Each row is a point on a landscape with many valleys, with its height.
A ball rolls from a point to the lowest of its 2 nearest points, and stops where none of them is lower. Distance is the straight distance between rows; heights are no part of it.
Fatu: 137, 171, 82, 153, 100, 174, 133, 151, 130, 118, 148, 67, 83, 92, 112, 102, 145, 140, 171, 110, 81, 167, 129, 167, 139  (h 42.5)
laviv: 116, 127, 210, 127, 129, 161, 111, 63, 131, 130, 113, 92, 170, 104, 33, 169, 164, 99, 162, 159, 109, 58, 110, 119, 130  (h 51.4)
tem: 147, 171, 88, 158, 111, 173, 149, 181, 162, 128, 111, 59, 115, 116, 162, 119, 113, 114, 158, 99, 96, 174, 95, 162, 112  (h 13.3)
vakis: 151, 77, 67, 109, 105, 59, 107, 126, 103, 154, 131, 206, 129, 154, 189, 104, 149, 104, 69, 95, 165, 120, 139, 106, 103  (h 26.3)
tuz: 127, 83, 44, 146, 135, 107, 155, 146, 111, 143, 144, 139, 104, 137, 185, 93, 131, 136, 98, 128, 134, 163, 127, 104, 115  (h 16.2)
Lik: 114, 72, 138, 131, 134, 118, 96, 67, 97, 150, 130, 145, 150, 105, 79, 126, 164, 100, 120, 146, 131, 64, 141, 79, 123  (h 60.8)
noz: 121, 134, 208, 98, 123, 108, 88, 83, 145, 142, 104, 164, 195, 147, 78, 189, 141, 92, 137, 115, 153, 59, 115, 131, 120  (h 31.1)
Vos: 138, 109, 129, 172, 86, 154, 129, 92, 130, 132, 95, 25, 132, 84, 97, 121, 150, 95, 160, 179, 79, 92, 88, 111, 93  (h 34.3)
Vipob: 133, 121, 111, 102, 131, 92, 122, 136, 112, 117, 162, 191, 101, 132, 149, 118, 126, 155, 88, 124, 162, 147, 155, 135, 139  (h 34.9)
sos: 108, 158, 209, 86, 164, 122, 115, 111, 136, 107, 137, 170, 144, 143, 87, 165, 109, 166, 128, 139, 164, 108, 151, 146, 163  (h 38.8)
Mobut: 131, 134, 137, 98, 163, 92, 149, 170, 121, 118, 136, 203, 103, 196, 201, 142, 88, 151, 68, 125, 196, 173, 128, 135, 135  (h 12.7)
fepa: 102, 106, 133, 132, 172, 131, 165, 121, 140, 150, 85, 111, 162, 160, 140, 146, 95, 126, 122, 164, 146, 106, 78, 90, 104  (h 22.8)
Zefo: 140, 205, 133, 120, 115, 157, 143, 193, 150, 105, 150, 108, 92, 125, 141, 137, 117, 159, 153, 98, 116, 188, 142, 204, 161  (h 14.4)
Kog: 124, 106, 115, 98, 160, 83, 143, 164, 113, 125, 148, 207, 96, 184, 187, 118, 93, 144, 67, 124, 183, 154, 143, 108, 138  (h 8.9)
Tebu: 83, 130, 85, 163, 195, 181, 186, 142, 124, 121, 167, 80, 77, 106, 143, 96, 94, 185, 142, 160, 107, 170, 134, 101, 167  (h 25.8)
tagav: 165, 140, 78, 146, 58, 142, 93, 112, 115, 124, 150, 104, 99, 74, 107, 90, 190, 119, 150, 96, 100, 145, 158, 168, 123  (h 39.3)
namuv: 88, 139, 176, 136, 179, 172, 163, 117, 149, 136, 88, 78, 158, 138, 104, 161, 103, 143, 164, 170, 123, 98, 93, 107, 134  (h 31.4)
nevo: 183, 103, 65, 148, 44, 88, 97, 133, 127, 159, 98, 136, 158, 119, 169, 101, 181, 62, 119, 97, 120, 112, 114, 139, 78  (h 68.7)
dako: 111, 142, 101, 164, 145, 177, 165, 147, 146, 137, 108, 61, 121, 125, 136, 119, 112, 135, 157, 150, 102, 149, 93, 115, 119  (h 29.6)
kegi: 94, 66, 113, 117, 179, 121, 137, 112, 92, 118, 172, 168, 97, 129, 150, 95, 97, 161, 83, 152, 142, 132, 166, 71, 154  (h 29.4)
kikug: 120, 193, 198, 88, 144, 124, 119, 124, 130, 102, 150, 157, 129, 135, 88, 168, 107, 179, 142, 135, 150, 132, 155, 171, 166  (h 36.2)
bilet: 100, 139, 58, 175, 177, 172, 181, 162, 136, 122, 154, 72, 73, 118, 153, 101, 109, 164, 134, 145, 101, 204, 120, 120, 146  (h 27.2)
tup: 71, 126, 135, 136, 222, 159, 193, 141, 148, 132, 99, 95, 127, 165, 149, 143, 65, 162, 128, 164, 147, 134, 85, 80, 134  (h 15.3)
rad: 173, 91, 100, 118, 54, 75, 72, 97, 102, 153, 127, 180, 152, 121, 125, 118, 186, 75, 105, 90, 132, 103, 154, 134, 99  (h 46.9)
Kezen: 114, 144, 102, 141, 137, 180, 140, 116, 114, 115, 179, 81, 81, 88, 85, 95, 143, 174, 163, 137, 84, 147, 157, 134, 158  (h 12.8)
rofi: 178, 77, 91, 144, 43, 81, 88, 103, 122, 157, 90, 130, 161, 119, 143, 112, 187, 43, 105, 133, 120, 88, 108, 109, 71  (h 67.8)
pivo: 103, 91, 62, 142, 184, 128, 168, 140, 123, 133, 140, 119, 102, 141, 186, 101, 104, 144, 105, 144, 133, 164, 120, 91, 129  (h 14.2)
lufu: 153, 177, 162, 160, 92, 173, 141, 183, 178, 126, 72, 43, 159, 120, 121, 128, 98, 90, 193, 104, 70, 140, 79, 157, 93  (h 14.6)
Pekub: 154, 154, 123, 165, 90, 164, 147, 167, 175, 135, 77, 32, 145, 116, 152, 122, 120, 85, 169, 132, 84, 135, 72, 142, 92  (h 11.1)
debef: 117, 136, 225, 101, 127, 127, 81, 52, 132, 128, 118, 155, 187, 130, 43, 193, 156, 86, 153, 130, 137, 47, 131, 125, 122  (h 39.7)
tuvu: 96, 193, 164, 132, 171, 180, 164, 160, 170, 110, 113, 70, 122, 144, 123, 165, 74, 169, 173, 124, 125, 152, 105, 162, 157  (h 13.4)
Riv: 158, 212, 147, 120, 89, 160, 116, 170, 154, 101, 145, 108, 108, 113, 116, 135, 130, 150, 167, 89, 107, 166, 140, 213, 146  (h 16.3)
Sil: 162, 193, 151, 129, 75, 150, 116, 185, 163, 111, 96, 94, 155, 126, 133, 144, 110, 108, 184, 67, 109, 153, 112, 189, 112  (h 21.7)
rurit: 156, 178, 191, 71, 132, 87, 118, 157, 140, 100, 153, 206, 117, 174, 133, 166, 106, 161, 104, 138, 172, 150, 161, 173, 163  (h 30.4)
Pifi: 127, 155, 133, 112, 171, 110, 163, 192, 133, 112, 136, 175, 99, 189, 189, 151, 76, 167, 89, 128, 192, 186, 132, 145, 146  (h 15.2)
barop: 118, 63, 88, 123, 157, 70, 128, 113, 99, 151, 117, 210, 127, 170, 180, 103, 106, 108, 61, 125, 171, 117, 115, 72, 116  (h 18.4)
toz: 149, 142, 100, 120, 112, 112, 133, 176, 141, 130, 116, 154, 118, 153, 183, 135, 120, 131, 110, 90, 149, 169, 119, 165, 114  (h 40.5)
beze: 122, 121, 180, 127, 115, 150, 73, 42, 94, 125, 168, 120, 145, 79, 24, 134, 185, 107, 159, 148, 107, 71, 164, 121, 137  (h 32.2)
fuze: 99, 113, 158, 98, 171, 107, 116, 100, 109, 119, 138, 179, 128, 137, 112, 135, 113, 150, 105, 135, 163, 111, 145, 112, 152  (h 25.9)
pep: 109, 60, 63, 127, 176, 92, 153, 134, 99, 142, 138, 181, 111, 163, 188, 92, 100, 133, 72, 129, 162, 139, 125, 71, 119  (h 15.0)
gogop: 118, 104, 132, 165, 117, 149, 151, 109, 133, 135, 100, 50, 132, 103, 113, 123, 140, 109, 141, 185, 88, 87, 87, 92, 102  (h 31.9)
vid: 168, 134, 84, 141, 75, 124, 119, 156, 146, 144, 101, 108, 144, 122, 163, 112, 153, 90, 144, 95, 103, 144, 112, 162, 95  (h 16.0)
Luva: 91, 85, 172, 112, 146, 120, 94, 54, 102, 141, 133, 167, 160, 108, 68, 149, 148, 99, 122, 143, 146, 53, 134, 87, 138  (h 57.4)
dufi: 130, 166, 181, 84, 132, 94, 122, 150, 140, 115, 121, 193, 138, 181, 148, 165, 90, 151, 101, 117, 176, 141, 135, 166, 140  (h 33.0)
Romo: 163, 190, 162, 95, 116, 115, 124, 170, 122, 103, 170, 169, 84, 145, 124, 137, 127, 170, 115, 137, 147, 180, 185, 187, 173  (h 26.1)
raf: 122, 42, 92, 114, 150, 73, 129, 97, 106, 166, 100, 186, 151, 156, 171, 104, 119, 86, 62, 135, 164, 91, 103, 59, 97  (h 22.3)
tafev: 177, 175, 155, 131, 48, 140, 89, 166, 157, 127, 96, 101, 164, 112, 117, 133, 142, 82, 184, 59, 94, 135, 120, 182, 97  (h 19.2)
Deko: 71, 123, 112, 148, 228, 173, 183, 133, 125, 114, 161, 93, 93, 126, 133, 116, 73, 194, 132, 165, 128, 154, 124, 89, 162  (h 23.8)
Nim: 119, 114, 111, 156, 128, 147, 163, 128, 139, 145, 93, 69, 146, 128, 136, 125, 123, 113, 137, 165, 105, 113, 81, 101, 108  (h 29.3)
bak: 116, 80, 149, 102, 161, 76, 126, 108, 124, 152, 87, 202, 170, 186, 162, 148, 102, 107, 84, 117, 176, 87, 98, 94, 107  (h 31.6)
gukuf: 157, 117, 166, 110, 81, 81, 91, 119, 144, 159, 81, 186, 205, 166, 144, 164, 138, 66, 115, 82, 149, 95, 112, 136, 92  (h 44.8)
foso: 110, 109, 81, 130, 157, 132, 146, 142, 99, 124, 175, 144, 84, 111, 148, 101, 118, 166, 116, 137, 124, 163, 161, 113, 145  (h 22.9)
mepe: 106, 72, 134, 87, 161, 79, 123, 119, 76, 110, 180, 222, 99, 157, 157, 97, 91, 154, 51, 145, 164, 127, 186, 85, 164  (h 33.5)
leten: 115, 168, 102, 144, 153, 163, 167, 171, 149, 121, 141, 96, 99, 135, 152, 136, 103, 165, 138, 119, 129, 186, 129, 151, 146  (h 26.6)
paf: 154, 157, 84, 149, 81, 167, 120, 128, 118, 116, 169, 78, 83, 75, 100, 77, 168, 150, 163, 111, 88, 154, 156, 167, 144  (h 41.2)
Lovu: 98, 162, 172, 133, 171, 163, 159, 149, 167, 134, 85, 76, 161, 142, 122, 162, 85, 133, 165, 139, 120, 114, 79, 129, 125  (h 28.4)
natob: 152, 136, 128, 126, 100, 102, 112, 161, 154, 146, 87, 149, 166, 159, 169, 147, 121, 94, 121, 91, 136, 122, 105, 149, 88  (h 36.7)
Zabe: 179, 117, 114, 124, 40, 101, 63, 107, 109, 142, 124, 145, 153, 99, 113, 114, 202, 76, 136, 90, 120, 100, 148, 149, 103  (h 44.1)
mure: 159, 176, 157, 132, 61, 169, 98, 119, 142, 121, 126, 87, 143, 88, 76, 129, 168, 105, 189, 94, 94, 125, 141, 188, 132  (h 26.7)
Nulo: 195, 108, 113, 164, 12, 126, 89, 108, 127, 136, 92, 78, 142, 86, 118, 104, 200, 38, 155, 119, 90, 98, 108, 140, 77  (h 40.0)
fiba: 112, 107, 147, 167, 133, 144, 174, 111, 158, 139, 53, 44, 146, 137, 136, 148, 100, 107, 132, 195, 99, 79, 51, 81, 87  (h 36.8)
dazop: 160, 143, 84, 175, 71, 152, 144, 155, 159, 135, 89, 50, 130, 101, 155, 91, 144, 91, 169, 130, 77, 151, 84, 145, 89  (h 7.5)
poto: 168, 177, 151, 98, 66, 85, 89, 154, 140, 115, 130, 182, 138, 140, 131, 163, 142, 113, 118, 80, 147, 149, 151, 195, 124  (h 56.0)
ditav: 145, 201, 187, 147, 105, 184, 122, 177, 179, 120, 90, 58, 161, 118, 95, 150, 102, 105, 199, 100, 89, 135, 93, 169, 122  (h 17.4)
Sina: 154, 174, 133, 107, 94, 114, 106, 142, 126, 103, 179, 159, 94, 112, 108, 122, 143, 162, 122, 127, 127, 169, 179, 187, 160  (h 23.6)
Sisi: 102, 93, 116, 116, 164, 124, 133, 112, 90, 123, 169, 154, 104, 107, 122, 109, 116, 166, 111, 137, 125, 129, 167, 99, 151  (h 26.2)
puze: 180, 104, 129, 174, 16, 132, 104, 108, 127, 128, 76, 42, 136, 87, 125, 119, 181, 43, 143, 145, 81, 89, 86, 123, 68  (h 38.2)
vota: 132, 147, 181, 86, 119, 85, 104, 133, 140, 129, 105, 210, 166, 176, 141, 179, 111, 129, 102, 93, 172, 110, 126, 150, 115  (h 36.9)
fek: 130, 113, 160, 103, 141, 75, 129, 138, 146, 148, 78, 199, 177, 207, 174, 169, 92, 105, 87, 89, 182, 114, 98, 120, 101  (h 36.6)
piza: 104, 149, 146, 108, 181, 132, 160, 165, 127, 99, 156, 146, 91, 150, 147, 137, 85, 189, 111, 151, 160, 171, 148, 138, 175  (h 19.1)
Gol: 122, 66, 71, 162, 128, 133, 138, 96, 99, 137, 130, 92, 112, 90, 125, 85, 152, 114, 124, 173, 98, 102, 140, 67, 111  (h 25.7)
ripo: 76, 109, 211, 88, 179, 129, 93, 66, 90, 90, 198, 184, 123, 103, 51, 130, 119, 169, 116, 163, 139, 90, 194, 100, 189  (h 38.9)
Kepu: 126, 110, 130, 146, 134, 116, 155, 124, 146, 155, 80, 100, 162, 143, 146, 137, 114, 108, 135, 153, 121, 97, 79, 98, 95  (h 26.5)
fas: 138, 128, 82, 152, 108, 136, 135, 135, 130, 139, 122, 99, 127, 113, 146, 103, 145, 118, 141, 123, 105, 141, 111, 138, 111  (h 19.4)
dulib: 118, 147, 80, 154, 152, 167, 169, 158, 138, 124, 136, 73, 104, 115, 143, 104, 120, 159, 148, 131, 107, 175, 110, 137, 142  (h 27.9)
lora: 129, 162, 194, 111, 104, 142, 87, 83, 134, 116, 137, 126, 156, 104, 44, 169, 163, 123, 160, 105, 124, 89, 154, 167, 140  (h 51.3)
gelub: 102, 60, 147, 118, 175, 85, 120, 80, 116, 151, 102, 182, 168, 164, 138, 133, 107, 104, 89, 148, 169, 70, 102, 62, 119  (h 25.2)
tiro: 93, 134, 151, 127, 201, 142, 185, 134, 151, 142, 76, 102, 164, 190, 152, 159, 72, 134, 125, 153, 157, 120, 68, 89, 123  (h 18.8)
naza: 112, 132, 182, 123, 126, 175, 86, 54, 99, 114, 168, 108, 122, 68, 16, 133, 172, 133, 175, 141, 101, 92, 173, 130, 165  (h 13.0)
zan: 140, 133, 119, 108, 114, 95, 120, 155, 144, 130, 115, 175, 144, 155, 165, 152, 126, 119, 113, 91, 153, 146, 124, 154, 113  (h 39.1)
silu: 108, 111, 104, 124, 178, 118, 168, 155, 154, 145, 102, 143, 138, 174, 175, 135, 96, 134, 105, 121, 159, 143, 84, 95, 108  (h 15.1)
Raril: 187, 156, 138, 151, 37, 144, 92, 162, 154, 136, 76, 77, 161, 99, 127, 120, 153, 59, 179, 77, 83, 120, 104, 163, 87  (h 16.1)
Dat: 81, 97, 211, 92, 168, 107, 84, 42, 100, 122, 152, 183, 169, 125, 41, 157, 147, 107, 115, 153, 148, 41, 148, 88, 147  (h 52.5)
zolib: 118, 183, 203, 99, 142, 149, 114, 99, 132, 99, 163, 135, 120, 111, 46, 159, 114, 197, 152, 137, 126, 129, 158, 166, 178  (h 32.4)
lorep: 75, 141, 203, 110, 194, 158, 145, 97, 142, 131, 100, 110, 168, 144, 90, 184, 92, 137, 153, 165, 147, 79, 95, 100, 147  (h 35.7)
dig: 156, 164, 171, 83, 144, 91, 124, 157, 114, 97, 176, 200, 86, 163, 129, 133, 106, 172, 93, 163, 158, 168, 185, 159, 176  (h 28.0)
nog: 147, 120, 82, 120, 105, 99, 118, 133, 115, 126, 142, 162, 111, 129, 138, 112, 148, 136, 103, 109, 144, 138, 149, 146, 128  (h 37.0)
sog: 154, 87, 89, 125, 106, 76, 123, 132, 123, 157, 96, 182, 152, 163, 196, 118, 137, 89, 78, 97, 157, 118, 109, 110, 88  (h 30.2)
Bazo: 121, 176, 156, 94, 157, 120, 155, 173, 136, 106, 151, 163, 98, 170, 155, 156, 83, 178, 101, 140, 168, 179, 139, 161, 157  (h 17.2)
Piz: 143, 50, 127, 142, 94, 86, 96, 63, 94, 161, 96, 137, 162, 116, 108, 129, 185, 49, 93, 156, 134, 51, 114, 72, 93  (h 65.0)
ziva: 148, 145, 65, 141, 118, 119, 142, 199, 150, 130, 127, 137, 101, 152, 191, 120, 127, 131, 111, 96, 134, 186, 117, 152, 120  (h 41.4)
guvu: 152, 136, 117, 138, 77, 148, 89, 100, 108, 130, 160, 96, 114, 65, 65, 100, 202, 123, 163, 107, 88, 118, 169, 156, 131  (h 36.3)
lod: 149, 195, 169, 139, 93, 186, 110, 139, 158, 109, 124, 70, 131, 92, 78, 128, 136, 125, 199, 92, 77, 127, 115, 194, 141  (h 23.3)
Dipi: 159, 99, 120, 105, 65, 60, 74, 98, 115, 145, 127, 218, 166, 143, 140, 136, 167, 71, 93, 85, 156, 93, 144, 127, 104  (h 50.0)
Tute: 76, 126, 124, 127, 206, 157, 168, 150, 117, 105, 160, 128, 87, 147, 153, 130, 78, 187, 112, 157, 155, 169, 138, 98, 172  (h 21.3)
Pilo: 127, 124, 68, 127, 135, 133, 132, 140, 99, 119, 191, 137, 62, 99, 149, 86, 136, 169, 110, 131, 110, 177, 184, 131, 152  (h 20.9)
Nanod: 146, 79, 17, 156, 110, 104, 140, 146, 119, 151, 125, 124, 107, 114, 181, 84, 162, 112, 107, 121, 115, 158, 126, 115, 96  (h 18.3)
Todi: 182, 123, 116, 147, 31, 119, 80, 106, 115, 144, 105, 109, 153, 89, 105, 119, 204, 58, 144, 107, 103, 100, 125, 148, 89  (h 41.9)
Muvaf: 126, 99, 144, 90, 145, 79, 115, 118, 91, 119, 167, 215, 108, 153, 147, 114, 113, 153, 72, 129, 171, 129, 168, 110, 148  (h 32.1)
vigit: 77, 93, 192, 96, 168, 134, 86, 48, 87, 105, 184, 156, 131, 83, 39, 126, 137, 142, 132, 159, 118, 70, 202, 89, 176  (h 44.5)
matu: 90, 79, 119, 99, 184, 99, 145, 136, 89, 108, 173, 202, 89, 156, 181, 95, 82, 166, 63, 149, 168, 145, 176, 82, 156  (h 31.7)
Pudo: 155, 148, 59, 167, 88, 168, 145, 168, 157, 124, 114, 45, 103, 107, 153, 98, 147, 104, 170, 111, 89, 168, 99, 159, 111  (h 10.6)
vevab: 155, 85, 125, 142, 63, 91, 99, 77, 115, 159, 83, 125, 174, 119, 126, 135, 184, 50, 111, 134, 125, 68, 106, 102, 76  (h 66.7)
Gito: 132, 162, 146, 139, 134, 156, 151, 166, 173, 138, 69, 76, 164, 150, 136, 158, 92, 117, 155, 117, 119, 138, 85, 143, 117  (h 26.0)
Foz: 87, 134, 103, 157, 201, 159, 189, 154, 150, 131, 116, 78, 124, 152, 164, 130, 76, 162, 125, 157, 138, 158, 81, 97, 129  (h 12.9)
novu: 111, 200, 169, 108, 155, 164, 147, 163, 160, 106, 129, 110, 116, 141, 113, 161, 94, 177, 149, 119, 138, 165, 128, 175, 161  (h 10.3)
relol: 138, 174, 191, 98, 92, 124, 84, 114, 141, 114, 138, 152, 153, 115, 76, 160, 149, 127, 156, 98, 139, 111, 150, 178, 136  (h 53.6)
nav: 171, 154, 149, 86, 67, 65, 76, 135, 134, 129, 127, 215, 150, 150, 136, 152, 150, 112, 104, 79, 158, 128, 159, 168, 120  (h 54.8)
gif: 142, 207, 208, 139, 98, 188, 111, 138, 166, 123, 102, 59, 157, 108, 63, 149, 125, 113, 206, 97, 81, 117, 115, 178, 133  (h 20.3)
Kekuf: 107, 129, 173, 105, 173, 116, 139, 130, 149, 135, 97, 161, 163, 171, 140, 174, 91, 133, 128, 115, 167, 114, 107, 118, 122  (h 9.5)
Mem: 119, 78, 75, 114, 159, 86, 145, 157, 101, 127, 145, 189, 93, 166, 204, 106, 107, 147, 69, 119, 166, 168, 136, 103, 123  (h 12.4)
lov: 182, 121, 74, 133, 53, 106, 95, 131, 107, 127, 153, 143, 112, 89, 130, 92, 184, 111, 131, 85, 117, 141, 164, 171, 124  (h 41.1)
mizu: 98, 116, 69, 175, 183, 150, 197, 157, 147, 137, 111, 64, 118, 140, 178, 111, 94, 132, 121, 168, 114, 159, 70, 86, 120  (h 10.7)
sif: 99, 152, 141, 135, 160, 175, 155, 129, 138, 115, 133, 85, 116, 109, 103, 134, 117, 166, 164, 141, 117, 132, 119, 138, 150  (h 47.2)
mabuk: 142, 91, 69, 149, 116, 124, 127, 117, 111, 143, 123, 104, 116, 100, 133, 96, 162, 115, 133, 137, 107, 123, 129, 108, 116  (h 22.2)
pufaf: 129, 213, 162, 124, 150, 160, 148, 188, 156, 97, 137, 105, 92, 148, 137, 164, 84, 184, 137, 118, 143, 190, 139, 197, 168  (h 12.6)
Lizik: 92, 72, 144, 107, 182, 94, 123, 95, 102, 140, 136, 186, 146, 152, 120, 128, 112, 125, 90, 139, 168, 81, 129, 83, 135  (h 17.3)
leke: 162, 165, 105, 116, 86, 119, 113, 161, 124, 107, 166, 142, 92, 104, 122, 117, 149, 155, 130, 96, 117, 157, 162, 174, 139  (h 21.0)
zabal: 189, 144, 77, 116, 39, 90, 84, 152, 117, 125, 148, 172, 111, 112, 154, 106, 177, 115, 111, 75, 126, 150, 163, 188, 111  (h 41.0)
Fumeg: 141, 176, 140, 130, 106, 150, 128, 171, 173, 126, 91, 96, 151, 139, 145, 160, 102, 117, 165, 89, 119, 149, 112, 161, 110  (h 23.7)
roze: 131, 134, 86, 144, 140, 140, 147, 169, 101, 106, 205, 144, 41, 119, 155, 90, 119, 185, 104, 158, 116, 205, 196, 133, 166  (h 22.7)
sizek: 88, 52, 70, 161, 201, 154, 177, 117, 99, 134, 157, 107, 94, 114, 158, 69, 100, 152, 107, 182, 96, 144, 141, 41, 132  (h 17.5)
rit: 167, 119, 89, 128, 82, 76, 117, 159, 143, 163, 77, 165, 159, 158, 191, 129, 138, 80, 104, 82, 141, 129, 102, 142, 79  (h 33.7)
zopel: 110, 131, 190, 152, 130, 155, 159, 119, 160, 138, 58, 42, 167, 129, 111, 175, 92, 107, 150, 179, 101, 80, 58, 96, 93  (h 39.5)
Soga: 145, 153, 78, 129, 139, 118, 154, 181, 116, 110, 177, 155, 50, 140, 168, 117, 113, 172, 102, 140, 141, 208, 170, 152, 158  (h 24.0)
Bekap: 135, 63, 127, 123, 103, 96, 89, 65, 92, 157, 126, 152, 160, 112, 101, 116, 183, 73, 113, 145, 130, 68, 136, 71, 107  (h 63.1)
gimu: 99, 114, 59, 186, 178, 158, 200, 146, 134, 127, 128, 55, 98, 121, 157, 88, 105, 152, 137, 165, 96, 169, 100, 93, 125  (h 8.8)
Bafek: 148, 137, 169, 94, 109, 76, 101, 145, 150, 148, 85, 197, 187, 182, 160, 179, 106, 93, 109, 80, 164, 106, 101, 147, 98  (h 40.8)
milag: 94, 128, 142, 126, 170, 160, 146, 104, 119, 123, 142, 101, 122, 111, 86, 127, 113, 171, 147, 156, 119, 118, 126, 113, 154  (h 45.2)
vado: 158, 121, 134, 174, 49, 151, 121, 109, 134, 125, 88, 32, 132, 88, 104, 114, 171, 72, 153, 154, 78, 99, 85, 128, 81  (h 36.4)
fibo: 110, 113, 87, 144, 156, 117, 170, 187, 155, 147, 85, 112, 150, 190, 203, 134, 88, 111, 111, 119, 156, 161, 68, 113, 94  (h 18.0)
padu: 126, 121, 72, 154, 145, 134, 170, 170, 158, 144, 80, 91, 142, 160, 200, 123, 106, 104, 115, 134, 127, 161, 74, 119, 95  (h 20.0)
Fudu: 165, 128, 75, 109, 80, 73, 106, 158, 114, 136, 155, 181, 100, 126, 172, 109, 162, 132, 89, 94, 140, 160, 160, 160, 118  (h 39.0)
pom: 96, 62, 119, 120, 169, 109, 131, 93, 90, 143, 139, 157, 136, 125, 128, 107, 123, 116, 103, 158, 139, 89, 136, 60, 136  (h 6.3)
lobus: 137, 120, 37, 151, 145, 127, 163, 193, 135, 124, 153, 124, 77, 141, 203, 110, 132, 146, 100, 110, 145, 204, 119, 137, 122  (h 42.1)
berat: 168, 189, 118, 121, 63, 139, 109, 176, 149, 110, 151, 126, 96, 112, 132, 121, 149, 141, 146, 82, 110, 166, 153, 218, 134  (h 18.5)
nekik: 162, 80, 37, 152, 86, 92, 120, 131, 106, 150, 137, 146, 116, 110, 171, 83, 176, 98, 110, 102, 120, 140, 146, 124, 99  (h 20.4)
tuta: 67, 118, 209, 97, 202, 148, 138, 75, 135, 116, 117, 139, 169, 146, 66, 167, 95, 151, 136, 157, 161, 67, 115, 89, 161  (h 40.6)
puzi: 169, 187, 168, 102, 75, 124, 95, 145, 146, 114, 138, 154, 138, 126, 99, 150, 144, 130, 142, 83, 133, 137, 155, 197, 136  (h 54.9)
Kifi: 118, 183, 138, 129, 132, 171, 135, 115, 124, 104, 174, 90, 83, 93, 74, 121, 138, 190, 168, 128, 91, 143, 158, 166, 172  (h 19.9)
Pipu: 110, 159, 225, 68, 152, 88, 94, 90, 128, 96, 157, 217, 140, 154, 71, 172, 101, 160, 110, 145, 177, 100, 164, 139, 172  (h 42.6)
Mozep: 100, 80, 128, 174, 129, 140, 164, 87, 141, 134, 83, 34, 130, 110, 129, 126, 124, 116, 116, 212, 103, 82, 61, 59, 89  (h 34.5)
poz: 86, 67, 69, 180, 186, 168, 178, 112, 107, 131, 147, 74, 89, 86, 140, 70, 114, 148, 134, 186, 79, 143, 143, 53, 137  (h 14.9)
zomoz: 97, 103, 187, 107, 138, 140, 81, 35, 93, 121, 177, 144, 143, 83, 26, 143, 173, 113, 139, 154, 112, 58, 181, 92, 158  (h 43.0)
Tedid: 74, 119, 229, 91, 179, 127, 101, 62, 116, 121, 134, 161, 176, 135, 51, 176, 117, 123, 139, 152, 154, 52, 127, 97, 153  (h 46.5)
pato: 188, 152, 100, 157, 52, 133, 105, 176, 158, 129, 90, 85, 154, 110, 161, 113, 140, 71, 164, 85, 84, 154, 93, 176, 83  (h 12.5)
givut: 156, 163, 153, 135, 66, 160, 79, 86, 120, 116, 144, 96, 134, 79, 52, 128, 203, 117, 187, 97, 97, 108, 154, 174, 132  (h 31.3)
kubu: 109, 142, 203, 110, 136, 147, 93, 65, 126, 128, 128, 127, 171, 106, 34, 179, 151, 111, 164, 137, 125, 64, 136, 128, 140  (h 46.4)
mevo: 95, 108, 188, 94, 164, 118, 103, 81, 100, 99, 165, 182, 130, 119, 79, 133, 113, 164, 120, 145, 147, 101, 177, 108, 177  (h 33.3)
Mefo: 102, 124, 153, 135, 150, 172, 120, 83, 106, 129, 151, 98, 117, 85, 57, 122, 144, 168, 163, 152, 100, 104, 149, 110, 161  (h 40.4)
kuril: 89, 94, 86, 175, 191, 176, 182, 117, 124, 133, 134, 58, 105, 100, 145, 84, 112, 156, 142, 191, 89, 140, 107, 61, 137  (h 12.0)
raz: 136, 160, 90, 132, 139, 141, 147, 170, 128, 110, 161, 126, 75, 126, 157, 120, 118, 171, 118, 120, 137, 189, 145, 160, 150  (h 25.3)
bib: 158, 77, 43, 128, 106, 81, 112, 132, 102, 144, 131, 178, 120, 129, 176, 90, 151, 110, 88, 94, 147, 140, 142, 112, 102  (h 23.1)
pota: 160, 119, 126, 91, 83, 62, 90, 115, 129, 145, 116, 214, 159, 159, 149, 152, 151, 102, 93, 85, 166, 104, 134, 152, 112  (h 52.6)
mim: 112, 196, 188, 109, 149, 173, 127, 104, 124, 100, 167, 100, 98, 97, 53, 149, 130, 191, 179, 133, 105, 139, 163, 174, 182  (h 26.8)
Fuv: 113, 139, 191, 104, 143, 113, 110, 108, 155, 142, 85, 151, 193, 169, 113, 180, 106, 108, 131, 117, 157, 83, 103, 123, 116  (h 20.6)
kidet: 114, 112, 87, 138, 166, 132, 161, 140, 132, 140, 113, 123, 126, 146, 162, 119, 109, 143, 116, 145, 137, 143, 103, 102, 124  (h 11.8)
sufo: 130, 128, 79, 152, 133, 161, 143, 135, 105, 117, 188, 96, 68, 81, 117, 74, 143, 172, 136, 128, 87, 178, 171, 134, 151  (h 18.1)
Butek: 85, 66, 63, 159, 200, 146, 181, 142, 113, 127, 149, 107, 92, 131, 179, 81, 101, 153, 100, 160, 122, 160, 129, 61, 138  (h 15.8)
mir: 105, 113, 160, 137, 147, 185, 105, 57, 88, 119, 169, 87, 105, 66, 30, 115, 167, 149, 170, 159, 87, 93, 172, 101, 162  (h 31.8)
situ: 97, 49, 91, 138, 186, 109, 149, 96, 105, 152, 121, 131, 130, 140, 152, 95, 116, 119, 93, 172, 129, 99, 112, 50, 121  (h 14.7)

For each start below, name the point where the ball stops.
Tebu | Kog
guvu | dazop
ziva | kidet
pota | gimu
dako | Pilo
puzi | Kekuf
fiba | gimu
rofi | pato
Romo | novu
vado | gimu

Call two points neighbours if one is among the 2 nearest of the other. Go from one point of each pair to the other, from neighbour to neighbour, staying as low as possible. Name the highest point that can't be avoided.
Muvaf / naza | vigit
Muvaf / Kog | mepe
pato / novu | Lovu
Kog / Kezen | dulib
dazop / novu | lov
kidet / gimu | sizek
